Each row is a point on a tangle of strands that fork, close into loops and nearly touch. The rows are in no order.
In the rows, 128 means zero.
Points whose rows are less than 120 apart are linked; no others are. Some points are linked to none.
J4: [151 166 158 136 125  88  59 152  68 120 148 112 125 119  91 200 100 152
  97 190 113 167 145 121 112  97 112 152 126 141 159 139]
J459: [ 90 112 109 139 136 129 155 126 184 127 100 197 163 112 106 117  69 184
 150  80 118 124 123 114 113 116 162 143 102 133  60 163]
J525: [114 121  92 106 141 126 175 109 154 110 172 105 125 102 211 104 126 110
 138 142 172  77 144 123 110 170 154  79 135 123 147 133]
J317: [111 123 107  80 133 139 140 181 127 120 137 129 116 114 158 113 126 101
 199 170 193 115 166  75 123 143 146 103 164 128 107 151]
J742: [151 128 111 150 112 103 143  89 177 148 176  95 143 138  84 111 113 150
 130  81  52  95 109 144 145  99 124 139 146 180 118  85]
J236: [152 135  83 145  98 117 147 108 171 122 132 147 162 130 167 135  85 184
 136 117  99 156 134 118  95 104 103 138  65 176 116 136]
J633: [135 136 146 147 106 117  97 120  57 117 137 122 104 150  73 105 107  67
 147 155 125 140 130 114 192 157 114 141 197 130 117 156]
J692: [106  64 128 105 172 151 192 140 173 124 106 147 137 115 147 126 149 124
 131  68 133 104 114 151 135 137 175 129  99 152 122 115]
J782: [ 88 123 120 126 119 130 174 127 124 131 108 151 190 124 192 114  95 157
 145 103 164 163 108 107 109  74 116 101 106 156 101 140]
J930: [104 114 131  85 137 126 124 175  83 130  90 156 130 126 124 112 110 114
 167 142 209 158 134  98 117 122 159 120 154  80 106 169]
J14: [127 141 110 128 102 116 142 109 104 144 153 101 206 112 202 129  92 150
 110 171 198 181 107  99 109 107 114  78  97 157 139 155]
J642: [ 80 132 109 133 168 117 143 105 129  66 129 180 156 120 100 105  74 177
 145 101 162  76 140 108 118 159 144 128 103 102  44 147]
J763: [143 131 140  70  88 151 113 175 149 147 129 130  75 134 132 152 201  60
 143 184 183 145 140  83 121 153 111 115 147  72 183 109]
J573: [149 131 114 173 159 140 142 118 142 148 133 117 139 111 167 121 147 147
 122 139  98 139 144 157  94 103 113 110  97 146 173 124]
J690: [146 121 133 132 144 138 126 131 121 159 112 157  98 123 151 126 181 105
 105 131 102 162 133 148 101 112  96 147  92  86 204 121]
J168: [113 122 117 112 176 125 133 125 149 114  99 142 132 104  96 109 107 144
 145  93 137  62 116 120 120 131 196 108 156 107  42  99]
J193: [133 117  96 143 106 129 140  85 133 151 170  96 193 101 237 102  98 133
 111 119 168 166  91 119  92 118 123  76  93 144 158 148]
J876: [155 139 109 178 125 135 130 107 115 129 118 121 104 156 153 108 147 138
 108 115  91 123 147 160 156 118 119 134 133 129 110 140]
J738: [159 181 135 127  75  96  85 141  93  92 126 154  98 141 122 159  97 131
 153 193 174 155 168  88 129 129 102 153 142 111 113 168]
J702: [136 128 180 102  95 142 112 113 107 123 127 123  78 163  71 121 190  32
 121 142 112 113 124 122 191 180 107 140 164  78 127  93]
J552: [157 132  91 143 139 109 124 152 140 148 158  82 177  90 156 159 118 177
  81 149 111 127 118 131  74  67 111 109  78 177 166 106]
J28: [122 122 147 114 154 147 134 138 155 141  83 132 108 111 108 117 148 153
 140 121  98 140 122 151 135 108 147 118 132 138 131  98]
J519: [150 181 105 116  83 113 121 125 114  86 140 142 129 148 167 149  93 163
 146 210 182 154 173  99 112 135 103 134 101 125 114 169]
J70: [ 80  64  97 140 179 139 189 136 200 124 140 191 151 111 153 149 131 159
 165  51 110  82 114 131 134 129 143 155 101 152  82 156]
J271: [ 91 115 122 144 141 156 140 133 143 137  92 187 117 135 134 117 145 179
 155  89 107 153 143 138 144 108 111 149 105 125  95 160]
J944: [ 74  67 114  83 212 145 141 157 106  91 127 146 135 104 126 131 140 111
 139 134 177  42 143 109 137 189 170 108 126  95  73 135]
J272: [120 163 141 178 101 110 122  96  87  89 125 186 113 151 103 112 126 106
 130 128 120 145 169 128 171 173 105 160 132 110 106 158]
J733: [170 160 179  86  93  87  62 166 105 147 111  98  68 127  62 182 179 116
 115 156 132 143 120 104 114 110 132 143 171  80 184  97]
J420: [ 73 102 137 112 174 145 155 148  94 123  98 194 124 121 133 132 142 122
 122  94 150 126 145 133 152 141 160 162 114  89 104 148]
J431: [128 153  76 149  65  75 176  98 185 108 153 132 187 110 175 118  87 174
 111  62 166 123 107  91  79 102 105 118  66 116 146 129]
J159: [133  87 104 149 166 157 188 136 217 133 131 139 123 114 171 117 154 130
 130  64 109 102 109 142 110 126 147 123 109 161 132 102]
J885: [149 135 149 110 115 136 108 160 129 152  96  92 107 146  96 162 165 129
 105 178  96 153 124 150 113 105 117 130 119 126 168  76]
J767: [149 106 161 186 133 180 138 106 160 150 152 127 115 164 134 102 163  91
 120  95  56 127 120 153 168 114  86 154 142 162 115 110]
J103: [ 83  85 126  83 182 167 145 165 106 111  94 143 111 132 148 137 181  99
 110 123 174  82 133 109 152 177 160 110 124  68  96 122]
J541: [115 107  91  66 133 144 161 133 135 117 165 104 127 116 203 102 130 109
 167 169 198 112 146  99 118 146 134  98 156 124 140 126]
J23: [115 119 140 104 145 116  99 156  96 102 117 135  67 161  93 132 171  94
 157 150 152  79 154  85 158 160 129 141 200  52  83 125]
J752: [139 134  75 152 135 109 170  83 170 131 173 121 139 110 191 105 116 152
 110 103 143 104 119 149  81 113 134  87 102 126 158 137]
J331: [147 153 204 108  65 115  81 126 128 156 109 114  86 157  23 120 143  33
 103 136 124 144  71  92 178 149 128 130 191  66 143  92]
J512: [108 112  68 129 131 105 188  95 148  85 166 155 161 112 201 113 108 133
 113  75 197  76 105 135 105 149 147  99  98  97 106 144]
J904: [113 111  79 166  75  81 176  99 187 145 153 126 209  96 197 117 103 138
 128  34 161 145  76  78  96 101  91 105  79 132 171 142]
J707: [132 146 162  85 138 154 111 148 155 108  96  81 102 150  82 130 133 148
 125 153 126 107 109 135 133 116 164 110 168 115  89  70]
J970: [173 153 128 146 118 113  99 120  85 120 127 121 114 135 173 137 137 149
 109 163 136 160 172 131 101 107  99 151 125 125 162 154]
J185: [143 114 172 128 130 147 109 106 153 137 115  90 117 124  41 102 104 116
 136 107  82 147 101 153 148 117 160 129 171 157  87  95]
J425: [ 66  81  86 112 122 115 184  99 173 135 163 159 185  94 172 106 123 127
 125  28 167  88  68 113 138 121 124 102  93 140 141 135]
J815: [146 159 144 166  88 113  77  94  64 113 153 122 127 147  91 113  87 113
 124 177 111 150 151 125 155 147  61 154 134 134 148 171]
J47: [142 123  99 134 144 126 160  73 139  84 175 122 106 116 162  98 136 112
 109 102 128  52 141 155 130 192 157 112 143 137 111 132]
J924: [167 136 155  86 120 136 111 182 122 133 103  73 115 126 119 176 164 105
 107 197 144 156 136 122  98 122 121 112 116 115 187  81]
J775: [136 144 104 131 110 124 157  96 129 110 158 151 156 124 207 107  96 149
 121 163 169 116 160 128 102 140 125 113  86 131 132 167]
J338: [174 142 112 124 115 118  94 142  98 126 155 103  94 114 175 150 146 129
 137 198 152 156 174 116 103 138  93 124 134 112 174 159]
J262: [141 135 162  89 106 155 113 127 130 120 111 138  58 163 102 137 190  63
 102 146 112 123 140 152 148 181 118 125 138  79 150  90]
J948: [138 139  85  86 117 106 136 133 150 122 142 103 134 104 137 129 117 157
 142 129 175  87 105 130  93  88 151  76 136 151 142 111]
J81: [146 159 150 105 100  96  91 177  81 147 109 113  86 127 118 184 170 134
 114 157 151 164 140 107 124  94 133 140 146  99 165 130]
J385: [140 134 115 161 129 112 122  77 137 137 137 115 140 124  73  91 101 132
 148  89  73  95 115 154 150 139 129 135 143 190 119 126]
J620: [175 136 127 190 132 123  88 106  95 147 180  69 148 122 130 136 116 145
  78 180  66 126 136 156 115  95  92 120 103 152 154 121]
J407: [133 122 102 135 155 140 157 102 158 131 152 122 118 107 146 104 147 134
 136 116 130 109 131 186  97 142 142  93 106 141 163 116]
J565: [178 130 140 154 150 127  75 158 101 129 168  74 136 135 131 174 149 133
  81 195  90 135 134 154 103  97 104 140 115 132 183  92]
J666: [128 126 125 153 129 134 112 147 116 172 112 165 105 136 138 146 160 148
 121 109  76 175 141 140 116  82  83 164  90 112 158 142]
J30: [110 124 136  54 141 154 126 153 111 176 105 143 130 110 145 123 155  83
 130 154 160 168 129 117 134 125 128 118 117 113 193 122]
J770: [143 132  88 121 145 115 144 102 145  87 165 125 106 113 167 116 136 108
 155 159 143  81 164 139 125 173 151  98 158 124 134 142]
J165: [141 119 160 132 115 135  97 114 114 144  97 147  86 138  70 122 179  76
 116  96  58 132 118 158 174 152 119 160 122 123 161 106]
J24: [160 126 154 152 143 111  44 160  67 118 170  66 138 128  78 185 113 143
  80 195  83 140 121 142 119  99  91 150 140 159 156 110]
J413: [ 96 121 179 130 168 166 114 136 166 125  76 134 107 129  64 109 139 122
 129  95 100  79 115 144 151 149 194 139 156 112  67  96]
J625: [132 149 159  67  97 106  89 150 155 116 107 158  63 137  86 150 184  64
 134 149 152  97 109  85 141 156 129 152 184  44 161  97]
J364: [146 142 183 107  57 122 105 105 131 134 131 118  84 155  33 130 170  15
 100 127 136 119  86  99 178 192  97 148 167  70 166  88]
J871: [ 89  91 171 103 187 174 137 163 142  95  87 149 100 122  85 137 154 106
 111 100 114  63 131 148 155 169 176 131 127  98  65 108]
J118: [152 103 135 163 154 150 160 103 176 130 150 145 110 135 123 118 159 109
 103 100  62 115 128 172 141 135 125 137 118 163 127 107]
J184: [129 188 110 118  90 104 139 120 150  85 107 127 184 143 146 148  71 202
 141 159 170 172 136 109 105 119 120 142  73 149 101 121]
J187: [145 132 168 179 118 120  67 136  93 177 144 100 129 147  70 144 135 128
 108 119  54 178 114 114 152  87  75 196 143 155 149 115]
J941: [130 143 132 164 121 136 145  93 127 107 110 185 126 161 174 104 136 151
 107 131 123 137 181 139 141 140 116 169  79 113 120 172]
J33: [165 131 118 155 115 111 123 110 145 126 146  82 133 145 179 154 120 188
 115 111  93 115 134 146 122  71 130 138 119 169 112 108]
J16: [166 118 118 189 156 124  99 149 142 160 178  72 161 111 168 159 127 177
  78 161  70 137 135 141  90  68  96 135  87 159 143 114]
J228: [152 141 154 149  95 117  85  97  90 152 147 113 107 150  73 118 177  48
  87 141  96 141 108 128 186 145  77 140 165  98 190 119]
J726: [ 82 115 106 140  79 126 166  97 127 153 145 111 232 120 172  81  88 157
 135  99 150 166  85 105 100 129  93  88  68 180 148 154]
J783: [137 154 149  80 125 139 108 183 149 132 113  73 109 118 107 152 129 148
 142 176 164 127 132 114 114 111 179 103 186 125 117  89]
J238: [132 136 123  94 121 126 118 145  85 131  92 156  99 142 157 119 152 135
 135 124 159 138 156 105 136 135 134 141 128  93 156 150]
J481: [134 148  77 181 112  82 144  86 210 122 181 128 164 115 170 122 107 173
 132  62  81 106 134 123 104 111 101 143  82 141 132 123]
J160: [101 113 121 124 166 122 133 143 102  74 144 162  99 138 126 135 138 101
 171 162 154  76 176 119 156 197 146 136 159  98  86 168]
J39: [123 152 114 135 121 135 139 116 117 122 110 161 129 122 123 106 104 158
 141 115 122 105 162 141 107 145 147 126  96 158 112 157]
J224: [147 155 118 115 131 124 103 148  97 118 137 159  88 131 109 119 131  86
 166 162 142 130 175 126 128 171 127 152 169 128 156 141]
J124: [132  88  85 131 149 125 173 137 210 150 122 159 147 105 137 127 131 142
 173  58 109 114 104 125  99  92 135 141 112 180 135 117]
J881: [154 120 140  81 117 156 125 183 133 138 122  79 100 139 173 143 173  87
 143 199 172 160 141 105 110 146 118  90 140 114 194 101]
J290: [104 105  67 110 159 103 169  92 139  53 162 168 148 103 165 122 105 137
 134  89 198  51 137 121 117 179 139 110 103 116  83 147]
J128: [130  95 121 120 127 145 142 168 134 180  95 110 168 114 147 141 145 147
 110 132 103 177 114 123 103  89 125 118  90 153 161 115]
J538: [111 137 102 110 144 125 135 156 123  79 134 167 118 118 136 110 107 127
 189 171 179 104 170  86 129 175 154 136 163 121 100 166]
J906: [ 78 112 131 120 156 132 159 140 133 104  86 191 170 113 114 111  68 172
 142  92 170 120 128 105 116 143 172 136  92 109  57 163]
J953: [103 113 114 108 146 139 177 142 137 152  96 136 171 109 156 117 105 122
 159  96 152 131  90 124 125  87 148  89 118 169 128 127]
J439: [121 139 144 127 138 122 121 162 150 163 104 128 143  98 102 125  80 183
 146 126 121 161 129 119  88  71 169 127 135 142 111 140]
J899: [149 125 101 124 164 132 131 124 116 107 149 144 100 115 159 117 138  78
 160 160 149 119 184 157 120 187 128 120 148 139 156 155]
J531: [ 67 101 130 102 164 152 170 154 102 146  90 171 140 138 172 106 150 107
 126 112 166 145 127 117 152 138 147 131 121 116 130 142]
J977: [ 58  82  72 105 140 119 171 122 154 122 132 171 181  86 133 107 111 160
 143  43 178 104  86 105 128 128 159 116  91 128  88 136]
J801: [150 147 144 103 119 152 125 139 122 135 107 118  89 151  89 138 157  99
 126 156  98 119 150 160 126 152 146 119 129 110 164  99]
J148: [126 126 146 104 158 130 154 121 106 109 141 136 110 129  84 106 136 110
 149 129 120  84 151 151 137 157 169 117 152 113  90 126]
J831: [126 145 177  87 101 103  93 133 134 125 100 165  63 136  51 149 166  67
 110 101 122  84  96 108 141 175 155 149 178  40 147 104]
J693: [106 139 144 166 139 134 145  92 107  85 115 206 123 144 121 119 134 138
 116 118 137 117 160 146 169 159 112 167 106 112  86 168]
J404: [119 129 147  75 152 135 112 174 106 139  84 150  87 123 104 128 136 112
 142 142 168 137 131 111 131 122 180 135 166  61 101 119]
J998: [178 127 139 139 126 143 107  99 163 123 138  51 103 143 138 129 145 132
  92 155  70 125 113 173 131 115 109 119 131 158 160  81]
J399: [112 114  85 161 100 114 160  96 167 165 166 109 234 100 214 105 108 138
 118  81 147 157  79 109  94 105 110  96  83 158 165 128]
J498: [115 102 153 121 174 175 147 116 160 105 123 143  91 134  87 128 146  93
 118 102  81 108 125 190 158 168 135 146 129 143 121 104]
J214: [155 161 150 106 119 125  85 163 108 115 130  87  76 127  88 151 137 138
 145 191 136 128 143 107 150 116 151 115 204 128 103 123]
J153: [145 163 160 125 145 140  91 158 133 148 112 105 107 111  81 114  80 154
 132 141 117 146 134 135  96 112 184 121 170 129 110 131]
J354: [134 103 189 138  89 155 104 103 138 147  97 119 104 167  54 124 178  55
  97 103  62 161  85 133 200 142 101 159 142 118 137  78]
J704: [ 90  80 185 126 194 142 110 138  99  91  99 150 114 137  64 143 138  94
 107  94 100  60 129 137 175 171 163 156 147  85  58 131]
J803: [157 111  78 170 116  86 105 139 176 134 164 106 191  99 121 175  88 210
 134 101  82 132 107 116  62  71  91 143  74 180 135 120]
J785: [142 115 134  94 120 164 156 130 186 160 127  89 151 110 143 118 167 138
 125 144 119 134 114 159  97 114 138  87  81 154 162  64]
J630: [154 137 163 141 123 116  71 133  67 137 169  64 112 136  63 174 144  96
  83 184  81 162 109 135 157 110  83 135 159 139 168 102]
J494: [148 125 119 143 127 130 109 159  86 151 149  81 179 115 183 145 107 159
 105 182 142 164 138 116  71 103  88 113  68 147 184 159]
J384: [142 107 137 155 133 158 144 151 172 151 115 108 110 161 169 137 172 145
 130 104  77 136 138 146 118  78 106 158 126 134 129 100]
J126: [104 111 150  73 120 142 135 187 118 167  88  73 156 111 133 151 116 141
 128 145 158 178  81 105 108  81 152  76 145 158 147 107]
J983: [105 120 123 103 113 138 152 121  93 151 142 115 163 112 205 108 139 112
 140 158 194 174 113 100 118 116 110  68 129 138 156 154]
J273: [172 167  91 157 111  77 116 103 136 100 173 100 155 113 111 150  79 191
 108 133 127 107 115 151  84  81 110 118 108 173 145 119]
J176: [161 150 109 133 129 104 101 151 127 145 146  90 155 109 108 164 104 180
 108 163 112 133 116 141  90  78 130 109 119 183 151 118]
J650: [131 162 150 153 117 129  93  99 104 137 118 155 118 137  81 107  93 143
 142 134 116 114 137 140 163 117 143 139 139 132  64 150]
J254: [154 121  76 165 103  85 134  99 193 151 184 120 150 131 102 132 109 182
 139  71  61 103 116 129 107  95 105 137 113 168 125 121]
J652: [126 149 105 106 142 116 119 124 121  95 111 127 128 109 112 116  93 183
 146 115 145  89 129 116 122 101 166 109 161 138  56 125]
J996: [141 174 191 148 130 129  64 134 117 152  92 105  92 110  73 109  83 138
 123 136 106 158 115 135 138 112 173 130 200 113  83 129]
J943: [124 145 116 148 124 122 133 138 180 138 104 163 150 124 107 120  67 195
 155 104  96 142 114 109  99  88 145 138 126 143  69 149]
J747: [128 127 137 115  92 121 106 164  53 151 122 107 174 121 180 162 103 134
 129 191 182 197 129  94  99 104  90 100  79 140 181 179]
J713: [114 151 149 126 139 118  95 149  93 130  81 170  91 143  78 115 121 117
 135 119 122 126 140 123 136 127 177 158 178  69  86 143]
J50: [138 125 133 123 124 120  79 137  95 100 149 141  76 141  73 120 125  73
 171 158 130 120 161 116 165 193 129 159 202 113 110 166]
J622: [137 170 135 122  95 104  78 121  73 156 135 130  87 144  99 146 140 119
 104 125  87 143 133 117 132 111  92 176 145  89 167 134]
J114: [147 113 153 200 121 149 110  88 101 162 145 107 114 177 129 104 143  70
  92 118  76 156 114 154 172 122  74 149 140 135 137 135]
J809: [158 131 107 171 157 140 110 129  99 149 153  96 157 102 192 129 123 135
 117 172 120 146 147 148  58 108 107 101  72 122 180 136]
J768: [167 138 129 131 117 118 127  85 111 109 151  86 120 148 121 120 124 116
 146 172 115  93 142 151 149 134 116 100 177 154 121 129]
J858: [138 143 139 115 111 117 108 194  85 142 124  99 109 130 126 178 127 157
 124 186 169 162 141 119 103 107 142 113 147 128 160 147]
J292: [142 110 145 197 104 131 102 112 115 165 146 100 147 172  91 133 120 144
 135 108  51 178 107 126 184  94  69 186 157 176 105 135]
J418: [ 80 113  94 100  99 118 178 121 161 115 123 170 204 101 120 104  69 176
 143  59 199 115  87  82 107 142 144 115  89 124  87 142]
J935: [108 146 129 174 118 130 112 137 119 157 107 198 109 135 102 130 132 153
 145 112  83 156 150 148 120 107 105 161  98 123 120 163]
J282: [ 88 135 128 171 140 136 136  95 121  74 111 184 147 152  91 118 102 155
 129 102 126  96 157 129 153 164 132 155 116 122  35 158]
J581: [179 128 133 119 129 145 121  85 147 120 155  78 108 141 118 100 136 101
 118 144  89  87 123 165 141 131 130 114 149 164 131  92]
J340: [108 117 151 122 169 157 144 113 126  98 140 151  81 125 121 126 178  81
  96 118 116 128 148 185 159 167 141 150 134 116 149 123]
J402: [119 130 103 114 110 142 140 142  92 150 155 143 140 125 194 121 133  95
 162 175 204 174 158  96 112 151 110 106 129 120 152 170]
J77: [132  99 103 131 146 122 167 142 168 167 106 155 163 103 149 115  99 139
 153  94 124 131 110 138  78  93 139 122  86 180 143 134]
J719: [ 80  91  86  80 175 118 165 139 128  93 135 145 140  94 137 127 115 128
 140  99 199  40 112 120 124 175 169  93 125 105  84 134]
J749: [135 153 173 150 111 131  91 141 114 171  99 123 101 144  69 133 128 116
 116 107  47 157 124 125 160  96 115 179 160 140 128 105]
J711: [121 132  98 139 169 115 163  84 158  89 173 157 134  99 174 121 109 123
 107  82 138  65 139 166 115 184 152 130 108 144 147 150]
J316: [141 162 176 122 113 121  58 142  90 135 132  95  87 122  71 133 102 111
 134 152 128 142 137 109 150 122 155 136 226 105  80 137]
J486: [152 154 151 176  93 108  91 106  96 130 117 114 133 174  93 135 101 172
 120 132  87 162 116 135 173  92  94 164 147 156 107 158]
J600: [125 113 123  68 124 143 126 188 140 130 116 135  76 135 120 136 194  78
 170 178 176 129 152  83 144 174 151 117 175  61 132 126]
J596: [ 88 106 129  59 137 161 143 157 123 156 104 128 147 123 151 123 144  70
 146 162 184 147 107 112 140 161 151  84 134 136 157 121]
J146: [154 160 139 178  96 104  82 124  90 106 143 113 160 162  92 151  72 179
 107 159 105 168 140 133 134 110  88 173 114 172 116 137]
J813: [179 145 105  95 125 118 128 123 127 121 153  90 111 124 126 139 118 153
 147 179 140 103 142 138 108 110 152 100 152 150 130 132]
J686: [137 131 137  81 122 127 104 155 111 163 111 143  91 117 141 143 172  85
 103 146 141 158 131 124 104 120 102 123 107  69 221 123]
J746: [135  99  73 185 142 128 166  91 226 153 172 155 160 114 193 118 117 167
 142  75  81 119 126 139 105 126 118 134  92 142 118 137]
J300: [157 153 126 176 111 124 126  86 125 116 128 150 151 142 213 110 105 157
 108 147 129 145 164 140 108 130 119 148  58 131 116 158]
J745: [144 157 132 172 113 115 113 123 113 127 119 126 143 153 205 144 124 173
 105 160 130 181 153 136 108  82  98 150  85 127 152 150]
J662: [ 78  61  92 152 166 155 197 133 178 139 115 169 174 134 188 119 133 151
 162  57 135 125 100 124 126 134 121 138 100 140  94 150]
J734: [ 95  84 152 164 186 138 135 112 110  85 119 150 120 128  72 121 116 105
 120  65  89  59 121 150 173 158 146 150 143 136  32 141]
J411: [126 103  95  99 116 122 176 102 158 157 168 100 172  94 185  95 129  98
 117  92 176 112  71 128  98 118 135  59 110 157 174 102]
J427: [131 114 132  69 143 169 152 144 161 117 101 117 110 134 105 135 153  97
 122 173 140 109 138 155 121 178 166 100 109 117 166  91]
J175: [145 121 154 124 127 161 138 166 150 154  99  97 122 150 160 154 182 146
 106 145 106 176 124 149 121  81 116 135 105 130 158  85]
J542: [106 110 126  96 140 172 184 117 152 152 134  92 148 116 205 105 144  87
 109 119 160 126  98 146 103 146 149  68 105 136 161  90]
J13: [ 80  88 105  89 141 126 185 106 150 141 155 140 186  88 176 117 128  94
 121  63 189  94  66 133 128 135 157  73 110 151 142 121]
J466: [ 73 116 100 100 138 139 179 114 119 106 128 164 161 106 171 119  98 119
 140 113 185 124 139 113 120 172 148 101 109 148 130 159]
J778: [ 80 104 104  92 182 112 157 128 171 104 125 149 146  86 104 124 112 143
 130  70 156  44  99 124 123 145 197 111 127 103  80 103]
J684: [127 139  98 194 120 114 144  77 159  97 133 159 151 147 125 112  84 153
 140  86  80 125 145 159 135 148 106 169 102 160  89 127]
J779: [168 123 165 176 117 147  99 112 147 142 152  38 125 158 126 137 156 109
  82 149  43 149 104 164 146  95  78 134 134 164 141  71]
J415: [113 117 146  91 138 174 163 126 142 151 110 108 115 120 199 116 166 111
 109 131 127 139 139 146 112 148 135  97  96 111 177 116]
J740: [126 107 150  81 119 128 107 165 137 102 111 152  53 157  89 145 192  63
 164 153 155  88 138  78 156 188 133 137 183  38 122 121]
J814: [140 143 143 141  90 104  88  95  68 140 159 131  92 161  80 115 136  40
 123 145 120 130 120 111 188 168  75 148 189 101 175 154]
J287: [103 130  88 155 137 105 180 110 165 104 128 156 151 114 148 110 121 171
 137  60 133  62 118 133 120 127 140 122 110 137 103 136]
J599: [ 98 101 177 140 153 152 120 125 155 145  96 146 103 139  77 113 155 126
 148 100  59 110 125 149 177 119 148 164 161 130  78 122]
J884: [133 166 136 124  95 116  99 160  81 101 102 127 104 147 113 168  98 176
 124 158 152 150 149 121 117 104 117 138 149 129 119 162]
J724: [155 160 187 124  79 100  71 148 103 138 115  96  80 146  39 149 163  93
 107 147 127 153 106 109 160 127 137 141 199  77 142 101]
J222: [143 132 144  92 121 154 135 134 164 104 110  64 116 137 126 139 148 152
 116 143 119 106 123 139 123 115 146  96 139 130 116  38]
J590: [118 116 173 127 129 146  98 127  97 135 106 122 101 161  38 104 135  62
 115 109 104 143  96 126 199 147 143 153 198  82  81 104]
J547: [ 90  85 113 151 180 143 149 133 180 110 109 165 140 142 118 135 124 161
 157  75  82  70 121 146 145 131 141 166 132 129  58 136]
J680: [163 156 146 148  90  85  59 126  50 114 164  96  98 144 122 161 120 104
 136 194 116 135 160 115 133 125  72 156 156 126 160 163]
J265: [118 134  84 119  98  98 191 101 160  95 128 164 192 114 156 106  76 184
 123  87 169 130 122  98 102 124 131 114  72 139 103 140]
J321: [129 155 162 149 103 110  69 125  60 140 146  92 102 144  67 160 121 109
 121 161  97 172 111 141 167 105  94 134 172 142 136 135]
J221: [ 84 131 127 122 154 132 107 140 100 116  74 194  88 122 111 127 137 123
 133  93 117 118 144 130 150 137 146 158 136  84  90 146]
J197: [113 165 107 122 128 108 120 136 115  99  89 154 137 109 123 136  69 178
 159 130 177 157 135 117 107 114 159 106 125 135  68 140]
J252: [ 74  70 146  99 190 153 188 150 139  97 101 147 148  90 163 151 149 114
 116  92 174  92 108 149 133 169 180 126 102 143 113 139]
J534: [145 136 153 202 104 119 112  97  82 147 136 155  93 157 105 121 138 100
  99  96  68 154 140 138 161 113  73 172 132 130 137 148]
J204: [147 157  79 140 104  80 137 114 136 104 144  98 148 112 157 148  88 187
 138 120 165 110 109 133  90  84 128 100 101 157 136 126]
J504: [163 139 147  87 117 153 146 123 179 120 133  60 122 128 144 128 163 138
 114 185 136 125 128 149 107 122 128  89 103 135 162  52]
J597: [122 150  83 113  93  96 173  89 150 112 185 127 181 123 209 100  84 139
 141 149 199 122 129 106  94 148 117  81  90 123 137 165]
J656: [149 113  83 159 100  84 129 130 168 147 174  95 195  92 180 163  93 191
 102 106 115 136  99 105  82  71  91 123  52 172 155 133]
J548: [141 137 153 162 112 144 118 109  91 138 138  79  98 161 105 105 161  76
  91 142  85 146 109 131 192 130  88 125 163 133 152 110]
J926: [131 136 130 135 138 105 128  92 147 127 129 119 128 114  52  92  84 133
 144  94  98  92 107 145 134 134 169 120 176 152  92 115]
J217: [106 117 126  54 158 155 175 142 146 136 111 136 131 112 123 119 151 103
 148 144 171 117 125 142 112 156 178  84 122 130 134 107]
J510: [150 148 134 170 123 129 115  82  79 114 154 146 107 144 120  97 116  93
 107 154 114 128 168 138 166 169  98 150 137 150 134 169]
J9: [124 163 162 142  99 104  87 131  85 150  98 156  92 158  62 127 127 112
 113  97  93 141 136 116 148 108 133 183 172  89 121 135]
J495: [148 126 163 129 130 148 104 111  97 138 135  98 106 131  39 108 131  94
 135 135  91 144 128 158 155 150 136 128 179 163 122 106]
J139: [112 131 126 141 116 138 155 141 115 136  99 155 162 142 199 130 104 170
 129 135 137 179 139 104 117  68  99 144  78 135 128 156]
J645: [122  84 129 124 137 155 159 166 149 190  88 141 149 133 175 126 158 130
 152  91 105 181 120 120 123 102 110 140  96 141 149 134]
J923: [ 91 100 161  72 161 174 143 165 131 105  91 147  87 140  95 129 183 107
 121 123 143  90 140 133 152 180 162 133 137  80 122 106]
J761: [113 131 148 133 140 130 112 112  92 131 117 171  77 130  93 134 172  78
 120 101  97 129 150 164 160 174 129 175 135 107 158 139]
J806: [ 96 116 129 103 140 142 153 162 104 156  64 113 150 111 142 123 108 134
 152 125 168 169 103 111 130  98 155  92 137 139 129 137]
J805: [157 149 134 153 137 128  80 114  95 137 136  98 126 115  67 136 122 127
 130 155  91 149 134 162 135 106 108 122 153 161 120 104]
J270: [168 114 175 168  93 144  86 120 118 154 131  48 114 167  92 148 171  89
  82 139  38 184  89 132 167 111  64 152 130 141 160  72]
J502: [ 78  82 104 148 161 147 199 120 128 106 108 177 157 132 185 122 129 151
 144  82 155 133 130 147 122 143 126 141  81 118  93 164]
J874: [151 133  92 134 139 122 145  88 156 153 180  83 160  98 219  99 101 144
 109 140 157 130 125 125  66 124 144  76 102 127 176 138]
J588: [ 95 158 123 115 116 128 140 144  89 118  84 167 141 139 129 130  95 154
 162 143 182 155 152  99 123 140 145 124 129 101  86 157]
J441: [ 92 122 125 170 150 142 135 118 142 119 118 147 132 154  90 102 111 152
 154  83  58 107 122 135 169 117 114 171 150 137  71 137]
J550: [147 144 111 102 118 107  95 166 109 130 155 146  78 120 141 142 156  96
 164 179 171 159 171  94 117 149 101 146 159  96 179 156]
J83: [148 177 128 148  93  96 100 129 107  84 134 115 169 161 133 175  81 201
 121 167 139 173 142 133 117 118 102 157  87 150 107 126]
J311: [131 160 107 109 131 119 127 151 107 137 116 133 166 108 145 126  92 162
 134 162 163 154 149 102 101 109 135 111 113 168 158 140]

A fork is a point with three links, a tip a point with one. Leave the first point through the second and follow the links. Name the first fork or tip that comes.
J702, J364 -> J519
J153, J996 -> J785
J858, J81 -> J801
J746, J481 -> J24

A piece is all that can be reached along the links. How many separate loops has the piece of each point below (a circle has one, a figure eight two, a Y none), and how many tips (points with one link)?
J733 -> loops 0, tips 6
J14 -> loops 0, tips 4
J9 -> loops 0, tips 6
J779 -> loops 0, tips 4
J214 -> loops 0, tips 9

Name the points in between on the shortest way along the links from the first point to the second, in order.
J662, J652 -> J70, J547, J441, J599, J413, J871, J923, J103, J944, J719, J778, J168
J625, J690 -> J740, J600, J763, J881, J924, J885, J801, J427, J217, J596, J30, J686
J175, J81 -> J885, J801, J262, J702, J364, J331, J724, J733
J752, J542 -> J874, J193, J399, J904, J431, J265, J418, J977, J425, J13, J411
